Points on a hilly landscape, in no order, each with its height.
From any point a climber steps to the highest of the 3 points nearest to it. It stops when none of these is higher. Distance is the straight distance between rows; heights are no part of it.
zulos: [ 25  19  19   8   8 -29  13  34   7   9 -19 -36  -9  36  14  -4 -11 -12
  44 -14  12  -4   5 -31 -15  20  -8 -31 -40   6 -23  -1  25   2 -11 -32
  21 -21]  height 50
Vizi: [ 31   4 -33  13 -17 -30   0 -11  -9  12  -3 -20  -8   6  32  11  -7   7
   4   6  15   2  14  -7  -1  10   1   7  -8   3 -20  -6  19 -26  -5 -29
  17   5]  height 77
Gab: [ 10  -6 -15  30 -33  18 -30 -15 -36  -3  24  39  22 -28 -19  27   9  -7
 -21  47 -10  39   4  30   8 -37  -7  21  22 -11  14 -31 -21 -19  38  16
 -45  16]  height 372
noni: [-25 -12  40 -17   6  34  30  13   4 -23   9 -12   4 -11 -58 -15 -23   3
  17  -8 -22 -12   3  44 -19   4  14 -18   7  26  22   7  -3  45 -34  37
  -9 -19]  height 717
kom: [  2  40 -34  33  10  66 -21   6  29 -37 -19   6 -10  -2  42   7   1  22
  29 -41  23   2   2  47   1  10  20 -30  14   2  50  48  13  28 -32  66
   1 -49]  height 564
pes: [ 28   0  -3 -22  10  14 -10  -1 -29 -37  35   5  11  13 -32   0  -4   3
  20  -2 -35  46  -6  40  -7  24  14   0  13  32  13  19  15   6 -27  31
  15   4]  height 587
sur: [  3 -38  15 -32  11  10  25  -2 -24 -28  33  10   8  -2 -81 -14 -13 -19
  11   4 -47  38  13  48  -5  20 -21 -13  16  49   6  -3 -21  21 -11  19
   4  36]  height 728
repi: [ 27  27  70  23   6  20  10  44   6  -5 -21 -26  10  26  -4  -8 -33 -11
  40   2  -2  -8  -7   8  -1   2   2 -49 -53 -32  34   4  -2  54 -22  11
 -42 -25]  height 525
vif: [ 18  18 -30  25  -9 -60 -37 -23  19  34 -20 -29 -24  27  66 -12  23  49
 -22  -6  37 -12  -7 -46  22   6  -9   1 -24 -41 -51  18  30 -43  18 -55
  54 -33]  height 150
seg: [-33 -48  40 -35   7 -40  54  15  42  40  -9 -16  -3   1 -30 -19 -14 -29
   3 -11 -16  -7 -11 -48 -24   2 -16  -1 -13 -25 -36 -31  -2  43  22 -38
  -1  27]  height 686
soki: [ 19 -18  37  -9  15 -26  32  10  21  13  -9 -56  -9  34 -16 -23 -19  -8
  53 -42  -8 -15  -9 -33 -13  38   8 -54 -24  11 -21  36  20  29 -24 -19
  46 -10]  height 647
gan: [ 63  51 -11  15  17  34 -33   8 -15 -35  24   7  25  24   3  11 -18  11
  57  -8 -41  60 -10  58  10  44  -2 -60 -18  18  15  66 -25  30 -53  70
  16 -38]  height 427
solu: [  7  12  65  20 -16  48  -3  29   0 -21   9  14  17  -5 -63 -16 -36 -19
  11   3 -32  12  29  65 -22   3  12 -42 -21   5  29  14 -32  52 -20  31
 -48 -43]  height 715
koli: [-11 -56  -9   4  -6 -50  17   8   3  47  -4  20  -1  -2 -16 -12  18 -22
 -45  18 -20 -12  -5 -56   6 -31 -18  25 -57 -34 -18 -60 -15 -25  52 -60
 -39  17]  height 626
zufu: [ -17  -35   47    0   -2   50  -10   14   15  -16   27   44    7  -11
 -100  -24  -23   -2  -16   -3  -15    5   29   80   -9   -1    1  -41
    4   16   38   10  -17   54   -8   46  -28   -8]  height 727
giku: [  6  42 -39   6  -7   4 -23 -17   0 -11 -14 -37  -9 -12  74  25  16  22
  11  -9  51 -14  -8  -3  -4  11  22   6  24   2  -3  21  22 -21  -2   0
  34 -22]  height 460
vedil: [ 24  11 -35  11 -10 -36 -38 -18 -34   1  24   1   7  27  35   2   7   5
 -19  40  14  39  21  -4  18 -16 -11  21  -6   4   2 -12   0 -43  -3 -19
  -8   0]  height 342
sanu: [ 25  29 -45  58 -15  38 -67 -12 -34  -7 -16  25   5 -23  58  54  10  15
 -20  30  25  42  33  38   0 -24   1  16  21 -28  47  -4 -20 -32  46  35
 -47 -32]  height 296
dedan: [-22  -9  -9  -3 -11  14   6 -10 -12  -4 -11  17   0 -37   9  17  15  -2
 -18  31  23 -12   4   5   1 -24   7  36  12 -14   6 -44  -5 -22  28 -17
 -29  13]  height 658
soruz: [ 15  53 -55  15  25  19 -26 -19  -5 -19 -24 -12   6  -1  83  37  28  19
 -14  -3  36 -14   9  23   9   9   8  30  33  -7  10  26  13 -26   4  33
  -5 -28]  height 716
kame: [  81   32  -29   30   18  -26  -20   24  -15   19  -11    1  -24   71
   15  -27   -5   15   10   25  -39   20   -2  -55   -7   -4   -7  -16
 -102  -21   24  -36   -2   -8   10  -69   -2  -35]  height 219
fafad: [ 28 -24 -17  -5  -3 -47   1   1  -8  21  16  10  -3  24 -20 -13  10  -6
 -22  21 -18  33  21 -27  12 -10 -19   1 -33  18 -11 -37 -11 -38  19 -45
   3  25]  height 435
mef: [ 54 -13 -19   5   0 -48  -5   3  -3  23  -1  13 -12  51  -1 -21  15  12
 -18  22 -16   1  -6 -52  -1  -7  -7   3 -84 -10 -11 -32  14 -29  35 -44
  13 -20]  height 367
sel: [ 66  18 -47  35  -7 -11 -64  -5 -66  -5  23  19  17  39  39  39  18  15
 -17  63   5  62  26  16   9  -8 -16  24   0   5  17   2 -18 -36  10 -13
 -28  -1]  height 216
nogaz: [ 16  39 -17  40 -16  44 -33   4 -19 -30 -12  11  -7 -13  54  34  -5  27
   5  12  13   8  21  29 -10  -1  30 -18  15 -21  54  -2   8 -13  -4  29
 -38 -29]  height 404
Fime: [-21 -23 -34 -32  14 -20  -7 -53 -23  -3  20  23  19 -15 -11   5  19   9
  -8 -14  14   4   1  15  13  -4  10  41  58  35 -32  18  13 -21   6  19
  26  55]  height 556
bam: [-21 -20  38 -13  20 -30  30  -5  25  27  -3 -39  -7  11 -19 -24  -2  -6
  31 -31 -11  -6 -15 -29 -19  27  -6 -39  -6  12 -30  23  10  21 -20 -35
  43   2]  height 656
pok: [ -1 -20  15  20   9   4   9  13  -8  12 -11  -3  -1  -5  -2  17 -13  -4
 -28  19  -7  -4  14 -15  -9 -26 -20  13 -28 -26   5 -52   2   7  20 -27
 -48  15]  height 416
mobus: [-54   2  -7 -11 -18   7  17 -17  28   8 -31  -2 -15 -50  41  -5  11  -1
  -1 -17  29 -36 -19 -37  -4  -4   1   2  36 -19 -19  10  -5 -20  10  -3
  12  15]  height 590
rugug: [  4   6  -8  38 -25   2 -25   6 -21   4  -2  -9   4 -17  66  34  15  28
 -22  37  30  -4 -11  -6  11 -28   7  39 -13 -37  17 -31  20 -32  22 -16
 -40 -11]  height 682
pemot: [-15 -29   5   5 -13  43 -27  -9 -13 -13   4  43  -3 -35 -46   5  -4   0
 -36  11 -25  -1  23  64 -14  -5   2  -3  26   5  27   0  -9  20   6  48
 -22   8]  height 514
kibop: [  1 -62  -8 -16  10 -66  20  -4   5  38  10  29  14  16 -38 -27  33 -27
 -42   0 -29  12  -2 -71  19 -26 -23  24 -32  -6 -35 -39  -7 -21  58 -55
  18  35]  height 644
nokor: [-42  -2 -22 -14 -18   2   2 -21  -1  28 -13  11   4 -59  28   3  26 -13
 -30   5  25 -46 -30 -24   7 -38   2  45  54 -28 -48   0  -1 -39  25  -8
  -5  26]  height 639
Nunuv: [-31  -2  29 -24  -2  -8  44   0  27  -7  -2 -38  -7   5 -19 -26 -10   0
  45 -43  17 -30 -19 -25 -22  22  -5 -37  14  14 -25  32  19  26 -25   0
  36  -5]  height 643
pipo: [  5 -13  62 -34  28 -24  35  31  19   1   0 -12  10  50 -81 -34 -30 -54
  47 -25 -46  13  -3 -26 -31 -11  -9 -41 -41  17   3 -42  -2  49  -4 -27
   8  33]  height 687
puda: [ 14  20   5  13   0 -11   3  21  23   6 -25 -47 -17  22  73   3 -11  15
  14 -12  17  -8  -2 -28   0  16 -10  -5 -24 -24  -8  -5  32  -8   8 -16
   2 -26]  height 118
gim: [ 39   1  28   5   5  -6   4  25 -12  -2   0  -9  -7  41 -14  -7  -8 -16
  20   8 -22  25  13 -13 -12  -2   1 -23 -42   8   8 -28  -8  11 -20 -31
  -6  12]  height 554
Kopi: [-66 -22  15 -24 -16  23  26 -11  31   0 -11  11   1 -56  -9 -13  10  -7
 -13 -31   6 -49 -10   0  -5 -10  16  15  45 -10  -4  -8  -5   4  15  15
  -3  18]  height 563
mub: [-30   6  17 -15 -13  36   5  -6  40 -23 -11 -10 -22 -35   7 -30   3  13
  -8 -24  14 -47 -25   3  -5  17  16 -13  24  19  26  34  11  23 -17  57
   1 -23]  height 571
Mene: [-34 -25  25 -25  -6   3  31   2   6  -9  10  -2 -14 -16 -40 -11  -2 -19
 -12  -4 -10 -25  18  11  -5  -9 -12   5  21  10   6 -18  -2  10  -9   6
 -12  15]  height 562
Nule: [ -4  19 -15  22 -18 -30  -9  -9   5  23 -16 -30  -8  11  51  13  12  25
 -14   0  27 -18  -5 -42   1  -2  -3   7 -19 -17 -25  11  30 -37   9 -27
  19 -20]  height 215
divu: [-24  33 -38  18 -13  25 -29  -5  -1  -5 -30  12  -1 -38  65  33  24  10
 -11   8  42 -37  -3  13   8 -20  11  35  37 -14  19 -10   8 -15  34  41
 -29  -7]  height 237
Tido: [-61  -6 -33 -13 -22 -28  17 -38  26  52   1   9   1 -37   0   8  23  -7
 -44 -17   7 -14 -19 -41  27 -14  -2  23  25  -9 -77  20   4 -30  22 -37
  33  41]  height 652
rira: [-15 -38  45 -33  19 -45  26  26  11  12  -7   3  10  18 -66 -27   0 -53
   5 -30 -31   1   0 -50 -26 -23  -8  -6 -13  -9   7 -69 -21  34  22 -42
  -2  33]  height 684
dila: [-27 -16 -12 -37  -4 -18   9 -34  -1  -2   1 -16 -12 -21  -8 -22   6  -3
  11 -20  14  -6 -17 -16  12  22   2  17  41  35 -34  25  15 -19  -5  -1
  49  22]  height 589
Gozap: [-48 -37  25 -26   0  -7  35 -20  16 -11 -14  -5 -10 -39 -39 -13  -6 -10
   2  -8  -3 -21  -4 -14  -9   2  -5   8  36  13 -28  10   4  10   1  -5
  12  31]  height 593
gezi: [-15 -14  46   0 -21  -1  14  20  31  11 -20 -30 -11  -4  13  -7 -16 -14
  10  14   8 -23  -6 -24 -13 -11 -17 -19 -27 -33   8 -17  -1   9  -9 -24
 -25  -5]  height 457
nav: [-37   2 -10  16 -18  36  -8 -15  12 -26 -26  38 -14 -40   1   2   9  12
  -7   6  17 -23  14  46  -5   5  19   7  21  21  37  11   7  10   1  49
 -20 -27]  height 721
Kabim: [ 38  35  32   6  17  33   1  19 -42 -24  22   8  19  26 -39  -6 -27 -18
  31  14 -47  40  21  35  -5  10   2 -38 -18  37  14   5 -40  49 -26   5
   0  -4]  height 733
tiva: [ 20  15   5  10  11  56 -19   2   1 -38   5  20   3 -16  -1  -4  -9  24
  13 -21  -3  -6  -4  46   1  16  22 -33   5  29  46  49   4  28 -44  68
  -2 -36]  height 583
Gis: [ 59  35   3  25  17  16 -15  23 -20 -27   8 -10  14  51   2  11 -13  -8
  38   8 -16  47   6  29  10  24  -3 -21 -19   4  17  19 -20  21 -44  17
   0 -21]  height 560
fufa: [ -6   7  -6 -34  15  19  15 -21   9 -36   6  -8 -10  -8 -38 -30  -3  28
  15 -44   0  -1 -43  24   2  32  13  -9  36  62  -3  47  22  16 -36  58
  63   2]  height 623
tuton: [ 35  18 -23  27  -4 -34 -26  -6 -15   9   1 -22 -20  36  58  15  10  35
 -19  34  32   5 -15 -45  20  -2 -10   9 -32 -15  -2 -26   8 -36  15 -36
 -16 -34]  height 269
fote: [ -1   4 -20  -3   6  39  -1 -18   6 -28   4  12 -13 -22  -5  -7   3  10
   2 -24   0 -12 -11  48 -10  31   8  -3  33  44  19  46   5  17 -34  59
   6 -15]  height 582
Dilan: [-33  12 -38  -8  -8 -32   4 -29  24  42 -13 -11 -16 -20  45  -1   9 -11
 -31   0  34 -20 -14 -64  10  -8   4  12  25 -33 -60  25  21 -26  37 -35
  25  24]  height 618
vifop: [-18 -13 -21  31 -23  31 -20 -13 -34  -3  13  51   4 -61   3  38  11   5
 -33  26  -8  -4  28  46  17 -15  11  35  29 -21  23 -21 -17 -28  47  32
 -41  18]  height 463
bituk: [-18   0 -22  -2  -3  11  14 -15  18 -15 -22  -4  -4 -47  22   1   9  12
  12 -15  32 -30  -4  -9   3   8   7  13  26  15  -7  28   9 -26 -14  14
  29  -7]  height 500
lagi: [ 66  18 -26  12   4 -15 -33  22 -23  -2  -1  -1 -14  51   6  16  -7  -5
   9  28  -9  47  16  -9  14   8  -7 -11 -49  12   4 -10  -8 -28  -5 -44
   1  -1]  height 270
berak: [ 14 -21 -10 -25   3 -36  10  -4 -19   0  28  22  16  40 -27   2  11 -13
   3  20 -42  51  25 -11  13 -27 -18  13 -23  33  -5 -30 -22 -24  17 -27
  -7  48]  height 381
Zatif: [-10  27  16  -7  21  35  10  -7  41 -31  -6  -6  -9  -6  11 -11 -19  18
  32 -39  13 -24 -24  33  -2  28  18 -24  16  24  20  46  13  25 -49  54
  18 -46]  height 595
todef: [-42 -33  -6 -24   6 -43  21 -29  18  56   0  -2  -4 -19 -21  -8  16 -12
 -23 -10  -5  -3  -1 -64  17  -3 -17   1  14  -6 -71  17  10 -20  22 -48
  50  38]  height 669
muzus: [ 63  24 -33   1   6  -1 -33  -1 -38  -4  21   6   6  22  12  14  -9   2
   8  29 -22  58  25  45   7  22   4  -1  -2  21  20  14 -19 -19 -19  -8
 -11  17]  height 388
Zubaf: [-34 -26  63 -14  -2  -3  46  35  34  10  -9  -7   6   2 -44  -9 -35 -34
   0   1 -12 -20  -7 -21 -21 -22 -11  -2  -6 -33  23 -33  -5  63   7 -20
 -34   4]  height 661
tuzi: [ 15   8  16  30  -9   7   2  11  -5  -9  -2   2  -1  -3  14  31  -7   8
  25  23   0  18  10  11   7   1   1  -8 -25 -13  21  -8  -8 -10  -5   3
 -32  -2]  height 197
zur: [-24 -32  -2 -24 -14 -10  28  -9 -28   3  34  18   2 -21 -46   4  -5 -15
 -15   7 -24   6   2  17   7 -13   1  39  20  25 -16 -28 -17  -9  -9  -2
   2  58]  height 531
ser: [-18 -28   8 -14  -1 -45  38  -7  36  36 -12 -18 -16  -5 -20  -9   1  -9
 -10 -19  -2   5 -18 -73  -2  14  -7 -20  10 -19 -57  -2  13   7  23 -45
  39  20]  height 680
vedib: [-27  25 -47 -13  -8  11 -20 -45 -11  10   1  15  13 -24  22  16  28  -5
 -38   3  10 -23  -5  23  15 -17   6  40  61  12 -13  -1   0 -39  28  28
  -4  22]  height 426
gatis: [-36 -28  18 -47  12  10  21 -25   2 -15  16 -10   0 -10 -49 -21  -9  -4
   9 -31   5 -17 -29   0  -6  17   7 -24  34  32 -37  30  10  16 -13   8
  46  37]  height 617
voguf: [ 67  25   8  16  12 -12 -20  32   0  -4 -20 -30   7  53  47   7 -16   1
  33  -2  -2  14  13 -18  -1  15   7 -33 -62 -15 -12   0   2  -3 -20 -32
   7 -33]  height 97
dem: [-10 -14  15  29 -18 -22  16  20  17  26 -20 -22 -10 -14  32  13  -5   2
 -17  20  13 -36  -4 -27   4 -18  -5  18 -16 -40   3 -44  14 -20  10 -38
 -33 -15]  height 451
fabif: [ 21  25  -5  40 -23   5 -11  16  -4 -15 -25 -15 -15   8  66  31  -4  34
   8  17  24  -8 -12 -21   8 -12   6  11 -27 -38  34 -24  11 -29  12 -11
 -33 -33]  height 395
Lek: [-61 -22  83 -29  -5  12  58  18  43  -4  -3 -26  12 -17 -70 -38 -15  -5
  -4 -33 -10 -43 -21  -1 -26 -11   2 -10  24  11   8   1 -16  68 -13  19
  -8  -1]  height 632
poziz: [-78 -14 -12  -4  -8 -24  44   1  28  58  -9  10  16 -53  22   3   2 -11
 -45   4  16 -41 -23 -47   6 -38  -8  24  23 -43 -50 -11   3 -16  32 -28
  -3  30]  height 670
Fet: [ 28  40 -53   9  10 -37 -42 -40 -26  -3  19 -24  15  35  82  27  44  31
  -1  14  33  32   8   9  14  12  14  25  29   8  -3  28   9 -45  -2  -3
  32  -8]  height 250
rato: [ 31  54 -14  14  22   7 -14  10  -4 -40  -8 -33   2  21  42  -2  -3  18
  65 -26  15  11 -12  24   0  32  19 -32 -13  15  -2  59  19   4 -54  30
  36 -29]  height 549
Ketot: [ 19  17   7 -12  17   0   0  -8  -8 -30  15 -25  -1  13   3  -4  -4  11
  33 -31  -1  21  -5  21  -3  38  11 -27   1  32  -6  49  13   1 -49  24
  37 -14]  height 612
mirov: [ -7 -13  47 -12  11 -33  42  31  19  24 -16 -23  -5  25 -25 -23 -14 -39
  21 -28 -11 -10 -13 -37 -23  12  -6 -28 -31  -6  -8 -26   7  40   9 -39
   6   5]  height 674
vikuz: [ -7 -23 -19  13 -15 -42  -2  -7   0  41  -7  -3   1  16  10  -6  12  -5
 -31   9  -6 -10 -17 -58  16 -14 -21  20 -28 -34 -40 -16  17 -30  41 -52
  11   5]  height 601
gen: [ 29 -26 -19  -7   6 -53  17  22  -5  39 -12  11  -5  25 -25 -30   3 -15
  -8   2 -33  -1   3 -69   6 -16 -14   8 -52 -18  -4 -55  -8  -5  40 -48
  -8   7]  height 555
Suf: [-33  -1  17 -42   7  55   9  -8  53 -15  15  23 -15 -35 -59 -37  -9  25
  -2 -41  19 -53 -24  28 -15  27   6 -13  36  47  24  53   6  40 -27  70
   6 -37]  height 541
Fifef: [  3 -27  -5  -3  -9 -16   9  11 -19   2  20  23  16 -16 -24  21   2 -30
 -35  46 -10  30  14  -5  16 -26 -13  24 -14  -9   1 -53 -16 -23  41 -39
 -37  33]  height 458
sune: [-34 -24 -22 -29  19  28  11 -36  -2 -20  21  30  -1 -24 -36 -21  -8   1
 -18 -23 -19 -10  -2  35  -6  12  14  12  50  40 -12  20  10   4 -16  49
  30  19]  height 572
zot: [ -6  11  50  -9  -4  25  21  20  22 -24   0 -21  -5  -4  -2 -20 -17   3
  33 -22   4  -9 -25  18  -4  16  11 -19  -3  -2  13  21   3  34 -23  13
  -6 -20]  height 651
Rirug: [ 23  40  45  24 -11  68 -19  38  16 -29  -8  15  19  -7 -23 -16 -20  10
  29  -5  -5   9  25  51  -8  25  13 -43 -12  -2  41  24  -6  59 -36  49
 -33 -54]  height 701
pimu: [ -9 -24  -8  33 -13 -13   2  17   8  24 -14  -3  11 -12  25   7 -10   1
 -49  25   1 -28 -18 -38  10 -27 -18  35 -33 -47   7 -43   3 -22  34 -32
 -48  -5]  height 399
riva: [-11   3   3  23 -26  30 -21   5 -16 -15   5  46   2 -27   3  28  -9  10
 -13  16  -4  10  17  45  -1 -12  18  16  27  -8  37  -9 -18  -4   5  34
 -28  -1]  height 588
goru: [-14   3  28 -30  24  -8  19 -10  -5 -27  14 -31 -11   7  -4 -20 -13  11
  39 -38  -4  -7 -14   2 -11  32   6 -17  12  23 -30  47   6  15 -38  25
  48   8]  height 629
mola: [-25 -47 -19 -33  -7  -9   3 -17 -17  -1  41  26  20 -11 -59  21  14 -12
 -22  17 -21  15  18  29  14 -39  -5  50  38  29   0 -26 -29 -24  25 -14
   4  64]  height 516
mebud: [  0  -7 -11 -13  -5  -2  -7 -20 -18  -8  10  24   2 -30  -9  12  12  -2
 -17  13  -1   1   5  33  13   3   6  28  57  11   3 -16  -5 -20  11  28
  -4  29]  height 513
fov: [-30 -27  99 -26   7  19  31  27  34 -15  10 -22   8   4 -71 -32 -29 -17
  21 -23 -10 -25 -13  30 -22 -10   3 -19 -19  17  30  -7  -2  80 -20   1
 -22  -2]  height 654
fop: [  6  11   5   5   6  32 -23 -19 -18 -18   2  19  -3   5  -1  12  -5  19
  18 -10  -5   7  -3  48  -4  13  11  -1  25  14  35  44   9  16 -32  44
   4 -14]  height 568
Pira: [-16 -35  57 -41  27  -9  49  10  -5 -19  42  -2  11  12 -62 -34  -4 -34
   9  -5 -33  16  12   6 -14 -13 -10 -11   5  20   3 -17 -30  53 -22  -8
  -6  22]  height 718
Bine: [ 19  14 -36   1  -3   7 -52 -29 -35  -7   8  11  20  10  37  39  25  20
 -25  30  16  16   6  19  17  -9  -4  33  37   6   2   8  -9 -38  10  11
   4   7]  height 702
liv: [ 24  46 -36  -4  37  39 -34 -21   7 -36  13   4   1  12   4 -11   3  23
  39 -19  -6  29 -15  46  -1  48  12 -16  28  43  13  66  20  13 -54  70
  31  -6]  height 565
mivu: [-19  18  -4   9  -8  35  12  13  31 -23 -29  -3 -35 -22  47   0  14   9
  11 -38  36 -33 -10  26 -22   5  20 -23  16   3  38  16  13   7 -10  48
 -13 -38]  height 630
Zana: [ 50  20 -11  35 -11  15 -21  38 -23  13 -22  -4  -4  33  22  34 -11  10
  16  39 -10  18  22 -22  -1  -1  -1  -9 -72 -32  33 -48  -7 -10  -1 -43
 -48 -26]  height 62
Mipin: [ -2  43 -62  -8  10  -4 -29 -40 -18   1  -3  -5  -3  -1  59  25  35  13
 -22 -10  28  -8  12   6  17   7  15  38  60   6  -9  32  11 -49   7  29
  17   9]  height 548
vake: [ 45  -1 -42   7   0 -35 -42 -11 -39  13  29  15  20  32   5  10  18  -1
 -21  46 -14  56  21   1  26 -19 -11  18 -13  24   9 -33 -14 -29  19 -36
 -12  17]  height 306
Rirel: [ 25   4  16 -15  11  27   4   3 -26 -27  37  22  20  32 -77 -15 -20 -21
  27  14 -55  48  15  51   0  18  -8 -40 -10  31  15  30 -34  55 -41  36
  19   1]  height 725
fikub: [  9  64  41  23  20  16   9  36  34 -26 -12 -51  -9  21  25  -6 -14  16
  63 -28   8 -20 -19   2 -10  14   5 -49 -30 -10   5  31   7  32 -57  14
  -4 -40]  height 561
ven: [ 23 -29   1   2   2 -59   6   3   8  34  -6  -7 -28  34  -1 -22   7  -4
  -1  -6  -8 -11  -8 -64   5  11 -17   6 -39 -12 -36  -9  10 -11  22 -58
  32   2]  height 521
sugi: [ 60  46   3  39   5  55 -41  15 -12 -49   2  28  45  22 -15   6 -40  -5
  14   3 -15  72  16  65  -2  32  -5 -73 -14  -6  17  61 -28  57 -32  68
   1 -62]  height 411
keza: [-29  15 -45  -1  16  43 -20 -42  -1  -8 -16  24   4 -23  45  17  23  -2
 -14  -1  29 -25  18  37  -2   1  35  24  71  10  20  24   3 -13   5  56
  19 -10]  height 336
lil: [ 45   4 -34  46  -6  -7 -32  -1 -32  11  14   1  16  19  45  38  20  11
 -19  56  18  30   0  -7  25 -10  -5  25 -21 -19  23 -22  -4 -37  17 -29
 -34 -21]  height 264
Nevu: [ -9 -16  27  15 -18  30  -3  12   0  -6  -1  20  -3 -17 -20   6 -23  -6
 -13  40  -9  17  34  16 -11 -29 -11  -3  -1 -32  31 -35 -10   2  21   0
 -44   6]  height 578
befot: [ -8 -10   3  -9   5 -21  16 -15   4  14   1 -52 -11   3  15  -9   0   5
  24 -33   8 -12 -17 -35  -7  28   1 -21  -7   8 -39  35  19  -1 -10 -20
  48  -1]  height 622
Kazo: [ 43 -18 -34  29   5 -47 -22  10 -25  35  -6  16 -11  55  -8 -13  20   4
 -30  41 -29  32   0 -49  27 -26 -11  29 -78 -23  16 -28   2 -23  50 -45
 -13  -7]  height 218
vive: [ 32   3  10  53 -17  43 -29  13 -36 -15   4  24  12  -7  -9  31 -13   4
  -2  34  -3  38  46  41  -9   3   5 -19  -5 -37  33  -4 -25   8   1  22
 -38 -18]  height 456
sosip: [-18   2  69   3  -4  31  27  29   4 -12  -1   1   2  -6 -46  -6 -32 -10
  17 -15 -14   3  18  25 -23 -18  -3 -11 -26  -4  36 -34 -22  46 -12  -2
 -42 -16]  height 685
bibup: [-61 -36 -16 -27 -20  12  -2 -13  -4   9   1  36   8 -62 -16  12  19 -16
 -40  -4  13 -39   5  22  11 -26  -2  54  52 -18 -18 -17 -11 -19  18  22
  -6  43]  height 586
lopor: [ 31 -12  27 -22  20  -6  24  15 -15  -2   8  -7   7  45 -50 -19  -5 -28
  35   4 -40  29  10   8 -15   7  -2 -24 -42  28  -9 -17 -11  28 -18 -28
  14  31]  height 699
lasa: [-26 -54  12 -34  21 -49  36  -2  19  43   2 -13  -5   8 -44 -14  13 -36
 -14 -19 -23  11  15 -59 -10   0 -30  -7   0   6 -39 -18 -10  10  36 -47
  19  46]  height 689
nup: [-28 -40 -21 -20  -8 -57  11  -2   2  54   7  27  22 -12 -25  -6  32 -15
 -41   3 -16   3   3 -58  25 -27 -23  31  -4  -8 -59  -9  -8 -34  58 -46
  22  37]  height 655
Tal: [-34 -19   6 -45  21  43  12 -30  29 -15  20  30 -11 -42 -89 -30 -10  39
 -21 -47  -9 -29 -35  40  -4  24   0 -17  37  57  21  23   7  28 -44  66
  31  -4]  height 526
kapon: [ -9 -25  13  -5  -8 -30  36  18  16  20 -10 -17  -7 -14  13  -6   2 -10
 -16   9   3 -14 -10 -28  -3  -3 -23  20 -13 -26 -12 -23   7 -12  30 -31
 -10   9]  height 527
reda: [ 14  25 -31  35  -9 -12 -25   9   3  12 -24 -20 -27  13  81  24   4  32
 -19  16  45 -37 -13 -44   3 -10  -1  31 -29 -56   9 -20  23 -38   3 -28
 -37 -17]  height 423
tul: [-39 -15 -34 -20 -21 -36   2 -33 -14  36  10  20  26 -30 -20   2  17 -26
 -32   3   3  -8  -1  -7  28 -23  -5  39  47   8 -58   4  -3 -36  33 -15
  22  45]  height 606
zat: [-14  50 -49  18  -9   3 -27  -8  10  13 -26  -7 -12 -18 109  24  23  26
  -8   3  64 -44 -10 -15   4 -14   3  43  11 -28  -1  -4   9 -44  18  -2
  -5 -24]  height 272
Katom: [  2 -21  33   9  -5  29   8  20 -16 -21  16  21  -1  -8 -41  18 -23  -9
   3  13  -9  13  18  42 -27 -27   2  -1   6   0  33 -20 -20  21   3  15
 -35  12]  height 650
Fam: [ 44   8  -2  34   1 -10 -19  36  -6  -5 -19 -20 -16  31  59  -3  -3  17
  10  18   2   8  -4 -23  15  -1 -11  -7 -58 -34   7 -28   3 -22  -5 -37
 -10 -28]  height 225
bopib: [-41  16 -51  -9  -4  35 -13 -22   8  13  -7  51  -4 -41  18  13  19 -24
 -36 -11  39 -38 -16  35  18  -9  27  48  58  -6   2   2 -25 -21  17  61
   8   6]  height 359
mif: [-14  22 -45   7  -4 -21 -32 -13 -17  11   0 -13  11  -1  71  15  19   9
 -14  11  34 -28  -9  -3  24  -9   6  31  28 -12 -21   6  17 -39  15 -20
  12   8]  height 373
les: [-66 -24  28 -36 -21   2  44   9  45  20 -22 -17  -8 -36  -4  -9  -7 -10
 -10 -24   4 -39 -10 -50 -24   1 -12   2  25 -20 -38   7  -1  18  14 -18
  20  25]  height 573
Gufuf: [ 25  43 -42  18   3  -9 -40  -9 -12  -8  -8 -26   1  23  85  18  19  27
  -1  -1  54 -10  -6 -17  11   4  -5  14   8 -20  -6   5  26 -36 -10  -9
  19 -28]  height 335
leko: [-11 -31  30 -40  25  24  15 -11   5 -20  46  19   7  -2 -95 -22 -11 -12
   6  -9 -30   3   5  60  -9  -3  -1 -12  17  32   8   7  -6  47 -36  30
   7  10]  height 734
Lis: [ 52  40  37   3  28 -31  11  45   5  10 -25 -28 -13  62  17 -13 -21  -7
  64 -14 -16   9   0 -35 -14  35  14 -51 -77  19 -17   6   6  16 -47 -23
  26 -16]  height 40

Where does a climber stop that starts at each point below?
Mene: bam
Kazo: lasa
vake: lasa
kame: lasa
dila: bam
lagi: leko
Fime: lasa
les: bam

Call two points neighbours if one is among the 3 nearest of the other. Go from one point of each pair to the other, from neighbour to neighbour, staying as high as possible. Name the lowest point that can't be avoided.
soruz and poziz: giku
leko and Kabim: Rirel
soruz and Bine: Mipin
poziz and lasa: Tido
lasa and leko: rira
